Each row is a point on a tangle of strands that fork and nearly touch. The rows are in no order.
Points whose rows are less than 107 apart are linked; no others are.
sopir: [ 12 -20 -39  21 -13 -31   1  18  41  15  41  23  -7 -34 -26  31  -1  -2
  17 -22  16  39  23  34  26   4  42  -9  -7  17 -18 -12]
genoz: [-26   5 -32  14 -25  26  12  23 -20  10  38  11  14 -11  13  29   9 -24
  16   3 -13  30 -35  53  26  -3 -12  -8  30 -26  -5  40]
Kube: [  6  -1  28  10   2   9  43  -7   4 -14 -35 -21  15 -27 -11 -15 -14  85
 -30  25 -22 -14  -8  -4  11 -19  -9  20   7  -1 -49  20]
bab: [  6  39   0 -19  44  -7 -13 -20 -10  12 -32 -15  14  32  17 -13 -26 -19
 -22 -20  26  13  14 -16 -29  13 -37 -25  22  20 -19 -19]
Tisud: [ 30  29 -32  30  -5  17  -4   3   8   6  25  18 -58  29 -23 -15 -24 -50
 -28  -7 -31 -11  16   0  11 -15 -20 -22 -15  -8   5  24]
rog: [-13  24  17  12  -2 -18  22   0 -27  18  -7 -19  12   8 -18  22 -28  23
  34 -10 -22 -18 -11  46  34 -27 -22  34 -11  11   8  23]
tif: [  5 -33   7  13   8  45   4   8  13 -42  16   3 -17 -26 -17  -8  51 -15
 -42  12 -23  33  39 -17  30  -2 -41 -13  14   2  -4 -23]
bulu: [ 11  -7 -11   5  19  42 -27  10 -10 -20  -3   1  10  10  -1  -6  22 -30
 -42 -25  29  23  20  -8 -25   0 -35 -30  13  15  17   9]
Fafu: [ 12  11  28  -1  17  -1   1  19   3   1 -31  30  -3  49  -5 -10 -26 -17
  54  11  -3  10  11  18  27  16  12  13 -58 -21   6  15]
rimut: [-22  16   4 -21  -1  11 -14 -19 -16  19  25 -22  32 -15 -55   7  18 -10
  30 -15  44 -12 -33  21  -4   0 -13   6 -13  -1  41  16]
mig: [ 12  15 -40 -21  19  19  -3 -28  16  -3  16 -17  30 -45  -8  25  28 -26
  -8  -6  16  39  12  16  -1  22 -30 -33  18  23 -13 -30]
guk: [ 14   0 -18   3  24  -2 -29 -10  18 -26 -37   8  -5   2 -33  -4  25  -1
 -24  19   7  -6  -1  25  18 -19  14   6 -28 -14  44   0]
lotu: [-11   4  -4  -6   5 -21 -16 -19  -2 -42 -69  -1  16   5  30  -1  28   0
  28  28  16  47 -12 -12 -13  19 -25  20 -13 -22  -2   4]
lel: [ -2 -38  29   7  -1  22  -2  31 -13 -24 -15   7  18 -14  -4  13   7  20
  19   8   2  -2   2  43  27 -10  19  11 -12  23  30  21]
bep: [  1   6   1  25 -26   5 -15 -11  11 -51  -4   1  10 -24  16 -26  24  50
  -1 -11  36  12 -23 -28 -52  22 -10 -21  12   7 -17   4]
Fod: [-13   3   4 -30 -21 -14 -56 -15 -26  22 -45  14  42   9  20  -3 -10  -1
  -9  49  20 -36 -39 -17 -23  -9   6  19 -28 -15  34  -6]
Zaz: [  3  34   7 -11  51  -2 -22 -13  -9 -12 -76   3  29  39  12 -15 -16  10
 -29  12  20  28   5  -7 -15   3 -37 -10  -5  20  -3  -4]
patuz: [-12   4 -22   6 -39 -25  -1  11  -7  25  53 -20  -5 -26  28  21  -3  12
  10 -11 -17 -11 -10  -8  -5 -16  34  14  26  10  -1  -5]
lapuf: [  9  -9   7 -22 -36 -25 -41  -9 -42  15 -15   6  -4 -10  37  -5  -7   6
  12  52  -8 -67 -31 -11 -21 -14  24  37 -16  -2  37  -6]
Ful: [  3  40 -44  37 -24 -39   0   7  20   7  -2 -12  10   1 -28  26 -25   3
   6 -30  -8  31  -1  15  24 -29 -24   4 -10  -4 -11  37]
relup: [-20   3  30 -14  11  18 -15 -26   5  21  23  -7  36  14  10 -20 -32 -44
 -40  22  13  -4   6 -62 -16  17  -3 -39  -1 -13   5 -25]
kavar: [-19 -41  46 -19  12  -7  28 -19  18 -13  20  -5  -5  -8   2  -4  29   4
  17  32 -20  20  16 -33  25  27   4  18  -4 -40 -25 -42]
novit: [ 10  -4   3   1 -20 -32  -1  -3   0 -31 -52   3 -15 -31  30   2 -20  13
  22  61 -26 -20  -5  26  32 -14  44  25 -17 -13  17   1]
sitaf: [-15 -12  -7  15  -1   0  14 -13   8  16  30  -9   0 -46 -53  19  -4 -14
   4 -17  -6  -7  15  17  29  -4  -2   3  -5  41  35  -4]
Vaz: [ -8 -45  10 -13   7  -4 -13  -6  17   2  -1  17  14  35  21   6  19  10
 -56  25 -12   2  -9 -33  -6  -6  20  -2   2 -51 -17 -10]
Repil: [  4 -22  17   1  -9 -30 -22 -16  34 -10  11   9  14 -18  26 -19 -23   8
 -26   8  36 -10  14 -40 -33  12  54 -34  -2  13  22 -28]
vafed: [  8   3  36 -16  -2  -1 -25  16 -11   7 -36  11  30  24   6 -26 -21  23
  31  -7  52 -17 -13  -6 -35   4  12   5 -25  22   9   7]
rezi: [ 20  12 -21  23  -2   8   8 -40  41 -26   7   2 -58 -25 -32 -33  19 -20
 -24  -4 -17 -12  22 -44 -13  20 -22 -26   9   6   4 -27]
ton: [-17 -16  24 -22  -2 -31  29  16  11  51  36  19  -5  27  12   7 -58 -18
   6   5 -13 -17  -7  11  19   1  36  -6   7 -28 -23  -3]
vege: [ -9 -24   8   2  23 -14  18  -2  28  -6   0   3 -22 -17  24   9 -16 -56
 -30  -7 -22  32  66 -26  30   4 -16 -19  16  13 -10 -48]
leg: [ 21  -4 -23  -3  45 -25 -13  -5  28  22   6   8  -2 -14 -34  13 -10   4
 -53 -16  13   6  27  27  23 -13  17 -24  13  39  -2 -45]
Kubir: [ 25   8  10  14 -19  -1  24 -13  22 -30 -23  -2 -11  -9 -44 -24   4  46
  22  16   1 -12  -6 -10  -4 -11  10  32 -59 -37 -24  35]
Lok: [-16 -19  17 -15  14  40  -6  21 -32  10  -8   7  17  53 -12   6  31  21
 -17  12 -17  23 -13 -12   1  -6 -45  27 -10 -27 -44  24]
vetu: [ -4  -3  14   5  31 -23  -1 -28   8 -17 -34 -27  -8   3 -10   1  22 -15
   6 -21  -5  -4  35 -17   4  -2 -28  15   1  17  42 -27]
derug: [  2 -19 -20   2  10  -5  -7  -2  22 -15  -2  -6  -2   9 -35   7  42  13
 -39   7  -6   5  -7  19  22 -27   5  10  -4 -40   1  13]
givug: [ -4   6  18 -11  22 -18  30  -7  26  11 -14   3  -6  -8 -35   5 -36 -13
  43 -24  24   7  15  16  16  26   5 -18  -9  19  -8 -17]
tetu: [-13   2  16  -5   9 -16  -1  -2 -40  33  10 -37  10  35   9  14   0   5
 -15 -17 -31  -9   8 -39  -7 -21 -48  31  16   4 -15   0]
zug: [  3   4  10   3   8 -26 -12 -33  41  -1   8   3  21 -37 -14 -20 -36  16
 -51  31  18  -5   8 -26   4   6  37 -34  -9  10   6 -35]
vike: [ 12   1  15 -27  37  19  18  -3  19 -20 -45  31  -7  13  10 -29 -15   4
  11  13  40  15  -8  22 -14  40  22 -40  -1  -1 -25  -8]
reki: [ 21  21 -34  11 -11   2 -32   1   3 -26   8   2  -5 -30  25 -13  40  46
  11 -18  45   2 -13   1 -52  17  22 -16  23  29  -3 -27]
basik: [ -7 -26   8 -13  25 -24   8  28 -18  21  35   7 -36  29  37  23  14 -26
  21 -39 -13  15  31  20  12   6  -5  21  35   3 -21 -36]
vir: [-24 -44  21 -19  -5  -9 -18  15 -12  22  -5  -3  39  26  22  24  -1   3
 -26  15  -9  -1  -6 -27  -4 -10  11  14   6 -14   5   0]
duz: [-11   7   4  10  -6   8  32   4 -26  11  35 -29 -30   4  -5  10   5 -11
  -1 -41 -37 -20  17  -9   4 -19 -39  11  32  19  -8   2]
num: [  9  16  45  -8  -8  -1 -19  19  -6  -3 -57  19  29  19   0 -28 -49  39
  33  32  15 -20   1  -5   2  -9  20  18 -53  15  -3   9]
givi: [-17   5 -41  -1 -37  42  -1  15 -13  -4  31   4  -4  -3 -10  10  40  -7
   2  17  -8  22 -46  11  -1  -3 -19   5  16 -44 -21  54]
Pes: [-29 -25  18  -6  -5 -16   5 -12   5 -22 -31 -20  34  -3 -11  11  36  29
  33   1  18  27 -22 -10   2   0 -23  37  -5 -27 -11   5]
dodok: [  3  34 -23  22  -3 -12   1   7   7   4 -25  -2  -1  20  11   7 -54 -50
   2 -30   3  21  23 -12 -18  -1 -22 -33  -1  16  -1  31]
ziv: [ -5 -48  34 -12 -16 -10  39  -3 -13   2  23 -23   4 -22  29  22  16  27
  18  38 -43   5   7 -29  22  12   4  45   9 -22 -34 -19]
Tul: [ -4   3   8  18  -3  21  17  -6  42  -5 -11   6   5 -23 -54 -11 -44 -11
 -25  11  -6   0   8  -3  25  -7  13 -36 -18   2  -5  20]
gedol: [ 13 -15   2 -23  38  22 -20   5  25   4  18  30  -2  11 -14 -16  10 -29
 -36  27  15  15  16   7  21  11  30 -28 -14 -25   4 -32]
Mipes: [  2 -24  12  -5  -4  17 -12  23 -28  -1   4   9  12  21  19   6  29  64
 -15  22 -11  34 -16 -18  -8   9 -38  17  22  -7 -71   0]
debuv: [ 15   9  28 -25  36   5  24  19  13  13 -22  25 -13  35  -8 -19 -30 -25
  50  -6  31   7   6  31   8  37  14 -21 -20  -1 -11  -3]
Vataf: [ 17  -4  18   7  14 -26 -29  15 -27  22  24  -2  -4  35   1   3   2  -1
  12 -39  15 -28  20  11 -13 -12   9  22 -10  28  46  -4]
fiku: [-14 -21  21 -10  11   6   7   9  32   0  18  10  36  -4 -30   4  -2  16
  -2  25  16  56   3   1  37   6   5  -9  -7 -34 -57 -16]
Vilu: [ -3   9   4  15 -23  16   4 -17   1 -35  -7 -17  16 -38  -8 -23  24  73
 -14  26  -1  -2 -31 -11 -10   0 -26   4  11  -3 -30  14]
kisak: [ 10   7   7   3   5  35  -3 -18   8 -17  34   6 -38  -8 -21 -40  14   7
 -24  14   6 -14  -3 -33 -16  18  -7 -29  11  -5 -15 -17]
gufe: [  2  22 -34   9  -9  11   5  43 -10  21  23  26 -32  27  23   2  -9  -5
  17 -46  10  10 -17  31 -27   2  14 -21  30   5 -42  15]
fibi: [ -3   3   8 -31  34 -11   2 -20  37   8   3  16   1  19 -35 -21   1  -6
 -10  28  15   1 -13  -4  24  18  34 -11 -28 -52  -6 -33]
Fevat: [  5  -9   2  -5  28  59  -4  17 -13 -24  -1   4   1 -20  17  -2  12 -40
 -35  13  -1  37  30   7  13  13 -40 -37  32  18 -15 -22]
ratev: [ -3  -7 -23  34 -18   8  42   4   5 -13  12  -7 -54 -28  -6  14  29 -19
   4 -59 -47 -11  29   3   3  -6 -31   1  32  35   3  -8]
nas: [  3  52 -48  20 -17   0 -18   7   2   6  -2 -12   6   5 -29   4   3   4
  16 -50  28  30  -5   3 -28 -10 -39  -2  -1  17 -20  35]
sib: [-11 -31  -5   0  -8  -1 -16  28 -13  -1   4  -9  45 -19  22  37  10  -6
  22  -1  21  34   0  30  11  -1   7   1  16  14  10  13]
reso: [-15   3 -27   5 -30   1   3  14  -4   0  -7   9  -4  22 -13   6  10  20
  -5  -3   5   3 -49  22 -19 -21 -10  23  -9 -38 -15  71]
kidu: [-12   4  -3  21 -16   2  19  20 -16  22  43   8  10  11 -23  27 -23   4
  25 -11 -11  10 -19  52  39 -17  -7   5  -4 -16  -8  35]
bidel: [ -2   3  17 -25  21   9 -11   2 -27  22 -33  29   0  83   7  -9   1 -13
   5   9 -28 -44 -18  -7  -4   4  -5  29 -45 -29  33  18]
zis: [-30 -41  16  -6 -11 -26  45  -9  25   8  18 -14   0  -7  29  11 -10   5
 -25 -10 -22  -3   1 -29  -6 -11  14  -5  42 -26 -38  -7]
Borel: [ -4 -26  35  -8  11   2  21 -23  23 -40 -21   8  -9  -8   8 -21  24  35
  -2  42  -5   6 -14 -14   6  28  20  -5  -3 -38 -19 -24]
Teboz: [-26 -41   2 -17  -9 -31 -24  15 -21  29   9  -2  52  12  47  48  -6 -33
   5  -7  13   9 -12  12  -5  -2   8  10  16   0  39  11]
bis: [ 18  -4 -20  -5  -8  33 -32  11  -4 -19  15  23 -14   4 -17 -12  30 -32
  28   5  45   6 -22  27 -18  21  24 -15 -28 -22  40  35]
nov: [ -6 -20   1  -2 -29 -39  11 -31  15 -11 -11 -30  19 -13  -4   9  24  37
   7   5   0  -8 -24 -27 -19 -12  -1  41  -9 -50 -16  14]
neto: [ 19 -33  17   2 -28 -23  36  -5  -2  -5  31 -12 -29 -17  20  -2   2  10
  14  12 -22 -38   8 -22  -6  -2  45  32 -20 -21   9   7]
domo: [-39  -9  39 -26  12  42  12 -31   2   7   5  -3  26  10  -8 -26  -2 -27
 -25  32  -5 -23 -34 -45  -9  23 -10 -24   3 -37   9  -6]
kovup: [  3  10  17   8 -19 -25  -9 -30   3 -20   7 -23  -1 -43  11 -14  -2  19
  13  21   5  -9  13 -45  -9  12   1   6   1  23  12 -33]
bevo: [ 10  31 -34  26  -5   9   2  13  17  18   2   5 -10 -23 -32   3 -56  -4
 -40  -1 -16  -1   3  16  23 -21   7 -37  12  30 -13  18]
Vif: [ 22  22 -25  32 -10 -12 -51  14 -40  16  27  -3  -9  33  26  15   5 -33
  13 -36   1   2  26  -4 -15 -18 -24  10   1  31  48  14]
pove: [ 13   8  23   0   6  -4 -32 -20   2 -24 -37  14   5  30 -15 -39  22  46
  16   7  38  -7 -15 -25 -37   7  -8  22 -38 -11   0  -1]
Fid: [  9 -17  -1  11  24 -29 -10 -16  17 -12 -31 -17  -2 -28 -16  12  14   6
  -7 -44  16  -7  37   8  -6  -5  -3   2   7  63  45 -28]
Tepeg: [ -3  40 -25  33 -18  21  11  13 -10 -21 -31   1 -20   9   8  -6 -12 -24
  35 -43  10  24   7  -4 -35   5 -38 -12   0  24   7  49]
tov: [ 13 -25  -3 -17   0 -11 -27  16  -1  22  14  31 -17  45  39   0  -1  18
 -36  29 -14  19 -13 -31 -12  14  10  -8  21 -35 -64 -23]
Moko: [-12  30  -6  -6  26 -22  -7 -11 -27  17 -17 -37   8  16  26   4   0  -3
 -27 -36  -5   0  14 -24 -19  -7 -41  -1  49  37  -6 -31]
nipid: [-19 -11   6 -10   4  15   4  -5  11 -10  13   0   6  20 -45  -2  25 -30
  17 -24  34   5 -17  10  -8   8  -1  -4 -25 -36  20  25]
fegaf: [ 18  50 -37   9   5  19 -26  17 -23  17   2  10 -36  27  18 -13 -22 -25
 -37  24 -31  10   4  -2   9 -18 -19 -18  15   6 -23  16]
Girel: [ -9  10   2   7   0 -41   3 -28   8 -17 -46 -28  -7   8  12   3 -15 -19
   0   2 -23  -7  11 -24   3 -14  -9  13  -7 -13  23   0]
Tugur: [ -7  26 -36 -19  -6   9 -27 -20 -16  11  13 -23  27 -36  -5  12  28 -14
  18 -24  49 -24 -31  24 -38   1   8  -3  15  17  50  -2]
guret: [ -4  -1   1 -10 -21  15   0  20 -41  13 -12  -6  11   4   0  10  13  79
  17  10  -4   8 -31   8 -16  -8 -31  47  16  14 -58  36]
vuz: [ 11  16 -21 -13   1  -8 -13  21 -23  33  55   3   8   3  -7  22  10  -1
  59 -34  37  20 -11  39  -4  21  11   7   6  17 -10  -8]
Bib: [-37 -44  59 -34   1  31  14 -10   8   6  12  13  46  -9  -5 -14   1  15
  -4  47  -8 -26 -23 -32  10  25  31  -5 -15 -22   8 -26]
bugo: [ 19  27 -48  10 -17  17 -12   5   1 -43 -25   8 -51 -22   4 -24  48  27
  14  -6  15  -5 -21  13 -36   2  11   1  14  10  10   7]
vikit: [ -3  -6  18 -19  10  43 -16   5 -27   0  11 -15  50 -35  22  13  -9 -22
 -19  36   9  26  13  -1  12  13 -20 -32  23  37   6 -12]
peri: [ 29   4 -32  20 -36   0   4  17   1  -9  48  -6 -32  -1   2   5  25 -27
 -18  15 -46  22  18 -20  27 -12 -22  13  -6 -34 -16  22]
vepi: [-21 -11  32   2 -31  24  17   4 -20   7  36 -20   3 -16  29 -14 -23  16
   2   3  -5 -17 -13 -55 -38   9  -2 -17  37  20 -26   0]
nuka: [-18   8 -25   3 -16 -26   5 -33  48   4  19 -15  10 -54 -15  -1 -17  -2
 -28  22  13  -1 -12 -19   2  -2  40 -30  20 -19   6 -19]
sal: [-14 -23  42 -17  -5 -14  21  13 -12  16  15 -14  14 -21  11   8 -21  44
  34  27 -13   7   0  -2  22   9  18  21  20  13 -39 -23]
birup: [-13 -45  36   1   0  50  -1   8 -17 -30  24 -12   6 -14 -10 -10  44   7
 -16   7  -6   4  17 -21   1  -1 -15   2  12  16  15  -2]
rik: [ 11  12   6 -31  31  25  10 -17  13 -10 -27   8  26 -31 -18 -15  -9  18
  -2   7  50  -5 -16  33 -18  30  15 -48   9  22   3 -11]
sadi: [ 18  10   4  -9  12   8   6 -22  23 -15   5  12 -40  -1 -37 -41  12  28
   3  -1  31 -23 -22   0 -26  19  32 -18   4  -7  -6 -15]
Rivip: [  2  -8  25 -10  34   5  17   5 -30  20   5  12 -10  75 -11   4  13 -10
  -1 -19 -35 -33   6  16  22 -13 -17  38 -31 -30  13  10]
sesof: [  0 -13   5  33   6 -12   9  18  -9 -23 -36  17   1  18   8  26  -8 -12
  17  -7 -18  10   6  61  43 -20  -3   9 -14  -3  44  25]
Pom: [ -1 -11  15  -4   9 -16  18 -16  30   0  34 -11  -8 -17 -36  -5  12  14
 -11  20 -15  29  26 -22  39   2  -8  14  -8 -22 -40 -34]
Tuz: [ 17  38   7  -2  -2  -6 -11 -19  -6  -7 -33  -6  -5  31 -39 -27   4  37
  17  14   6 -11  -9 -18  -8 -15 -23  46 -62 -21 -13  23]
kolut: [ -6 -39  40  12  10 -22  45  11  15   2   4  11  -8  23  -5   7 -25   5
 -10 -36 -21 -39  19  29  17 -24  33   4 -19  -5  29  16]
sidi: [-17  28  -8  -8   5 -43  -2 -32  -1 -13 -72 -28  25 -13  27   8 -14 -14
  36   4  18  18  -4  -7  -8   9 -23  14   2   3  12 -10]
Sot: [ 21  15 -17  11  22  32 -18   1 -17  -8   3  18 -57  31  -3 -11  18 -62
  -6  10 -23  -7  22  17  14  12 -24  -9  -7 -13  42   5]
Duze: [-23 -48  60 -20  15  39   4   0  -1 -12  23   9  31  -5   8 -19  18  -7
  -1  18  15   1  20 -29  -2  25  16 -13 -11   7  27 -30]
bori: [ -2  13  13 -31   5 -25   1  -4  21  45  28  12   6  29 -26 -12 -37   0
   9  25   6  -3 -25 -10  13   4  40  -1 -22 -48 -37  -6]
fik: [ 22  15 -10   6  15  11   8 -15  26 -12 -32   7  24 -48  -1  -4 -39  10
 -26  -6  21   1  13  11 -14  14  14 -62  19  65 -10 -19]
kudi: [-26 -35  51 -27  26   2  27  30  15  39  33  31  19  44  -3  -3 -38 -30
  -8 -15   1 -19  16  14  31  -1  31  -7 -12 -18  -5 -14]
lof: [ 11   0  13  15 -17 -29 -32 -21  11 -18  20  -7  33 -25  46 -13  -2  10
  -4  11  25  26  22 -59 -31  27   0 -14   1  13   1 -32]
pov: [ 14  56 -54   0  10   8 -11   9  -1  32  -2  12   4  -8   1  10 -39 -20
 -12 -17  14  -1 -14  44  -7  -6  16 -44  11  35  -5   9]
peget: [ 21  -1  11   7 -12   0 -38 -18  -7 -26 -18  -3  -2 -40  23 -18  -3 -14
  21  36  16 -15  17 -22  -7  14  15   0 -20  29  51 -24]
nini: [ 19  -2   8 -22  30  45 -37   6 -13  -1  12  12  21   2 -18  -6  31 -34
   5  36  16  16  10  14  28  21   5  -4 -33   1  34 -12]
mulot: [  7  -2 -38   2  21 -15 -19  10  21   8  16  -2   4   0 -41  17  24  12
 -48 -20  13  22  10  35  24 -27  -4  -7  20  -4 -16  -7]
Sesim: [ -3   7  11  -3 -16  22  -5   3 -19  11  37 -13 -12 -24  16 -14 -11 -12
  27 -19  25 -26   1 -25 -41  15  21 -17  24  36  23  -9]
todut: [  2 -25  -4  -1  18 -13  17  21  15   4  19  14 -33  -7  34  12   3 -27
   1 -43  -2  30  59   6  10  11  -9 -11  34  31 -32 -47]
povut: [  9  14  21  -4 -13  24  33  -8 -37   2   7  -8 -36   6 -19 -15  -3  12
  42   2 -22 -57 -26  22  -6  -2  -2  27 -26  -4  23  38]
keva: [ -2  17  11   1  26 -26 -16   5  -9   2 -64  -7  13  57  14  -1 -26   1
 -18 -11 -11   4  15  -9  -1 -28 -22  17 -15   7   8  10]
Val: [ 25  10 -13   5  48   7 -33  -6  -2  -7 -27  16 -30  40 -17  -7  18 -33
 -15   2  -9 -21  18  32  22  -6  -6   4 -31   1  68  -6]
lizap: [ 13  30 -42   5 -23  -3   3 -24 -11 -10  21 -35 -34 -29 -22   0  51  23
  -9  -6 -14 -34 -22  -3  -7 -21 -10  28   9  -5  17  10]
tife: [-27  -7  -7  13  -9 -31  33  -1  17   6   2 -17  -7 -26  44  21 -28 -53
 -14 -14 -38  10  37 -18  22  -6  -1 -18  37  12   7 -19]
Zavos: [  9  -4  -6  27 -27 -15  -3   4  -8 -25 -40  19   3   2  14  12 -14  -6
   9  34 -25  -7  -5  35  29 -31  11  28 -46 -29  39  41]
Konu: [ 14 -48  28  27 -25 -28  41   8   3 -22  11  -4 -19 -16   8  13  -7  17
   6 -21 -27 -36  36   8   9 -26  36  27 -24  11  37  21]
Met: [  9  18 -18  25 -38 -18   2   8  11   4  25 -21  -2  14 -20   9 -10 -14
   0  -5 -21  28   8 -29  12 -19 -23  11 -20 -35 -28  41]
Redi: [-26  32 -55   3 -11   6   3 -11  17  18  16 -23  15 -61  -9  25  22  -4
   1 -37  15 -15 -35  34 -15  -5  19 -16  31  20  30 -14]
zak: [  1   9 -13  -7  14 -32   7   7 -27  28  40  -4 -29  18   1  22  18   1
  47 -27 -12   4  -9  41  21   6   1  32  22  -4  -7 -18]
viru: [-24 -20  40  -1  -4   4  42   6  -8  13  35 -23  -2 -31 -42  10  -9  20
  41  -8 -14  -3  16  13  32   0  -1  19   7  25  -8  -3]
riz: [  6  42 -45  -1   9 -20  -2  13   6  17 -28   4  -9  10  29   6 -19   7
   3 -36  20   8 -11  23 -31  -2  18 -22  27  20 -25   1]
Sulo: [  2  20  -5  12 -33 -22   0  -7   0 -27 -32 -18  -7 -55  24  -2 -13  26
  41  39 -14   0  -3  -2  14  -5  14  16   4  14  -5  -9]
kilud: [-41 -16 -13  -1  -2 -23  31   2  11  -7 -17 -24   1  -6  42  22   4 -31
 -25 -22 -29   8  -4 -11  -4  -9  -7 -10  58 -16  -5   0]
zetav: [  0   5 -22  -1   6   0   2 -13  28 -25  18  -8  34 -35  21   8  35   2
 -14 -10  27  62   9  -6 -12  35 -33 -36  34  -6 -51 -34]
ris: [ -8  19   3  -1 -26 -20  12   4 -37  12 -22 -25   9  -9  10  14 -14  50
  35  14 -21  -9 -21  14   8 -23 -23  54   0   4 -30  27]
neb: [ 14 -27  29 -14  10  33  14  -7  22 -32  -3  27 -20  13 -17 -40  28  40
 -15  26   3 -32 -22  -6  -9  14  44  -7 -20 -37  -3 -10]
vaf: [  6  -3 -31   1  20 -16  -9 -13  16  47  49  12   9 -27 -45  20 -14 -24
 -37 -29  15  -9  25  37  23  -8  16 -20  -3  53  30 -21]
Zopud: [ -3  -6  -5 -10  28  -4   5   2  11 -20  -9  11  -1   3  29  -7  18  24
 -28  -7  12  32  -4   8 -10  22 -10 -29  49  -1 -58 -35]
dep: [ -3  -5  50 -25  14  24  30  -5 -34   2 -42   4  -5  21   3 -23 -10  44
   7  28 -26 -42 -16 -14  -8   0   1  31 -17   3 -14   2]
Bam: [ 14  16 -40  15   0  17   2 -33  30 -11  -2  -5 -10 -43 -34  -2   0 -38
 -11  -5   5  21   9 -20  -4  27 -24 -37   5  17  -2 -20]
Gizu: [ 11   3  -9  17  -7  28  18   9  -3   2  23  10 -44 -17   4  -7  -4 -25
  48 -54  18 -25  12  21 -36  28  12 -25  20  46  32   2]
las: [  5 -29 -22  26  -4 -17  13  21  24 -12   3  25  -7 -22 -11  39  -8 -17
  19  -7 -10  30  19  60  42   1  20 -14  -3   7  17   9]
kefo: [ 16  36 -34  12  -1  -6 -43   6 -20   7  10 -12 -17  26  19   1  11 -39
 -18  -2 -18  21  17 -28  -4  -9 -40   3  10   3   8   6]
Buv: [-16 -37  38  11 -22 -13  31  19  12  -9  -3  -5   7  -8  42  -5 -41  20
  -8  -6 -10   0  13 -38 -18  -2  25 -19  32  14 -28   4]
Vota: [-12  39 -50   2 -12  -5 -19   5 -12  29  43 -22  -4   4  22  24  26 -42
  -2 -38  -7  27   7 -16  -9  -5 -28  -1  36  -3 -15 -21]
guro: [  9  14  13  28  -5  -4  -5   0  20 -29 -72   0   9  -7  -6 -16 -52  13
 -12  -4  13   0  20 -13 -11 -18   3 -25 -19  37  13  22]
kuf: [ 10   5  29 -19  16  11 -24  44 -20  16 -36  38  21  58  16 -13 -30  16
  24  35  -7   4  -3   5  21   4  16  19 -47   0 -11   9]
gis: [ 18   6 -12   2   3 -10  -1  25   9   0   7  20 -36  27  41 -16  -9  15
 -22 -19  -5  21  12 -20 -18   4   1 -22  40  -4 -73 -26]
zedun: [ 18  15 -47  15 -25  13 -22  11 -11 -29  -2  26 -45   1  20  -5  33 -21
  21   8   0   2 -27  29 -16   5  20  -2  -4 -18  28  35]
sipug: [  9  23 -33  -3 -35 -33 -15 -31  -2 -15 -17 -18 -11 -22   1 -15  30  41
  -4   6  10 -38 -34  -8 -34 -27   7  34  -3 -21   2   8]
Bezaf: [-18  37 -44  -6 -10  14   9  13 -10  38  47   5 -18  13  33  18  -4 -57
  19 -50   6  10 -18  21 -19   9 -10 -25  37 -13 -28  -1]
gisig: [  0  -2  16 -26  12   9 -32  -7  -5   3 -58  29  13  49  23 -29  -8   1
 -11  44  -4 -42 -15 -33 -17   1  20  18 -51 -23  34   2]
losa: [  0 -22  -6   1  10  24 -25  34 -22  -4  11   6   8  47   2  11  40 -11
 -23 -31  13  37   4   4 -12 -10 -37   1  14  -9 -24  20]
kod: [ 30   7 -18  14 -21 -11  -1  -7 -22   5  50 -34 -19  -8 -25  11  45  -1
 -19   2 -34 -17  17 -15  19 -29 -26  45 -21 -16  20  14]
nilub: [-12  55 -53   2 -37 -20 -16  -5   7  33  24 -22  11 -50  27  22  -9  -6
  24   0   1  -5 -29   8  -8  -3  37   0  19  11   7 -24]
poni: [ 29  -2  16  13 -24  15  40  -4 -32  11  52 -10 -46  -5   3  -8 -10 -12
  12   5 -45 -54   7  -8   5  -3  14  23 -26 -13  22  23]
Noba: [-18   8   1  -5  -7  -3  -2   6 -30  23  -3  19  16  51 -24  12 -12  21
  16 -17  12 -21 -50  39 -14 -22 -16  29 -27 -19  15  59]
fonup: [ 17   4 -22  33   0 -10   3 -12  34 -12 -45  -4  -5 -28 -21  -3 -34   2
 -20 -45  13 -11  22  -9 -26  -2  -1 -35   9  67  17   0]
Leti: [ -1  -9  22  -4 -21   5 -37  -3 -43  -9 -25  -4   6  -4  31   0   6 -27
  31  37 -14 -28  -1  -7   1  -3  -2  33 -24   6  63   3]
beror: [  0 -23  16 -33  23  36 -36  22 -34  25  31   4  40   1  21  18  10 -49
 -15  41   4  17  11  17  27  13   5 -11   3  16  30 -13]
naru: [  9 -23  13  16 -13   9  31   2  53 -31 -13  11  -3 -11 -43 -13 -18  21
 -13  19 -10   1  11  -7  24 -13  36  -8 -41 -33 -16  25]
tib: [ -8  26 -55   2 -49  -9 -19 -10  31   1  13  -6  11 -52  15   1  -7   8
  -2  35  11   4 -42 -10 -13  -1  51 -11  14 -30  -4   6]
togom: [ 14   0 -36  37   4  20  16   8   9  -5  -5  10 -36 -15 -13  15  11 -28
  18 -75  -6  -9  22  25 -20  13 -22 -17  17  63  21  -6]
sarob: [ -3 -15  47 -14  26  30  48   6 -12  14   2 -11   7   6 -29  -9  -6  59
 -19  12 -27 -25  -5   8  23 -14  -7  27  -1  -7 -42   5]
Nimo: [-11 -35  44   3  17   8  37  26  -9  23   7  36  14  75  13   7 -29 -12
  -2 -20 -38 -36  10  20  28 -14  16  11 -34 -25  19  16]
tud: [-39  -4  38 -37   5  10  23 -14 -46  34 -36 -12  17  17  -4  11  -9  23
  21  21 -21 -46 -47   7  -3  -3 -27  40  -1  -3  10  17]

A fork is a point with three links, a tip a point with one. Leave the first point through the second and follow the links. Name the first fork or tip that comes.
dodok, Tepeg | Girel
ratev, togom | vuz
riz, pov | debuv
sib, Teboz | kavar
sitaf, vaf | kefo
givi, genoz | Fevat
tud, dep | nilub
mig, zetav | sesof

A fork is a point with three links. Follow the links from the first point to the second and name the forks in between, in order.
derug, Sulo | kavar sesof
Leti, kidu | Nimo Fevat
ratev, kuf | Girel fonup debuv
debuv, kod | fonup Girel
kudi, novit | Nimo kovup

Follow the links from the first point to the second, and from the first to the third. Name the last point that the two ways share.
Vataf, Zaz, Pom | kefo
poni, kisak, sopir | sesof
neto, rog, Zavos | Nimo
Kube, gis, kolut | kovup
Lok, Vaz, sopir | sesof
novit, nini, bis | kovup
vepi, naru, lizap | Girel
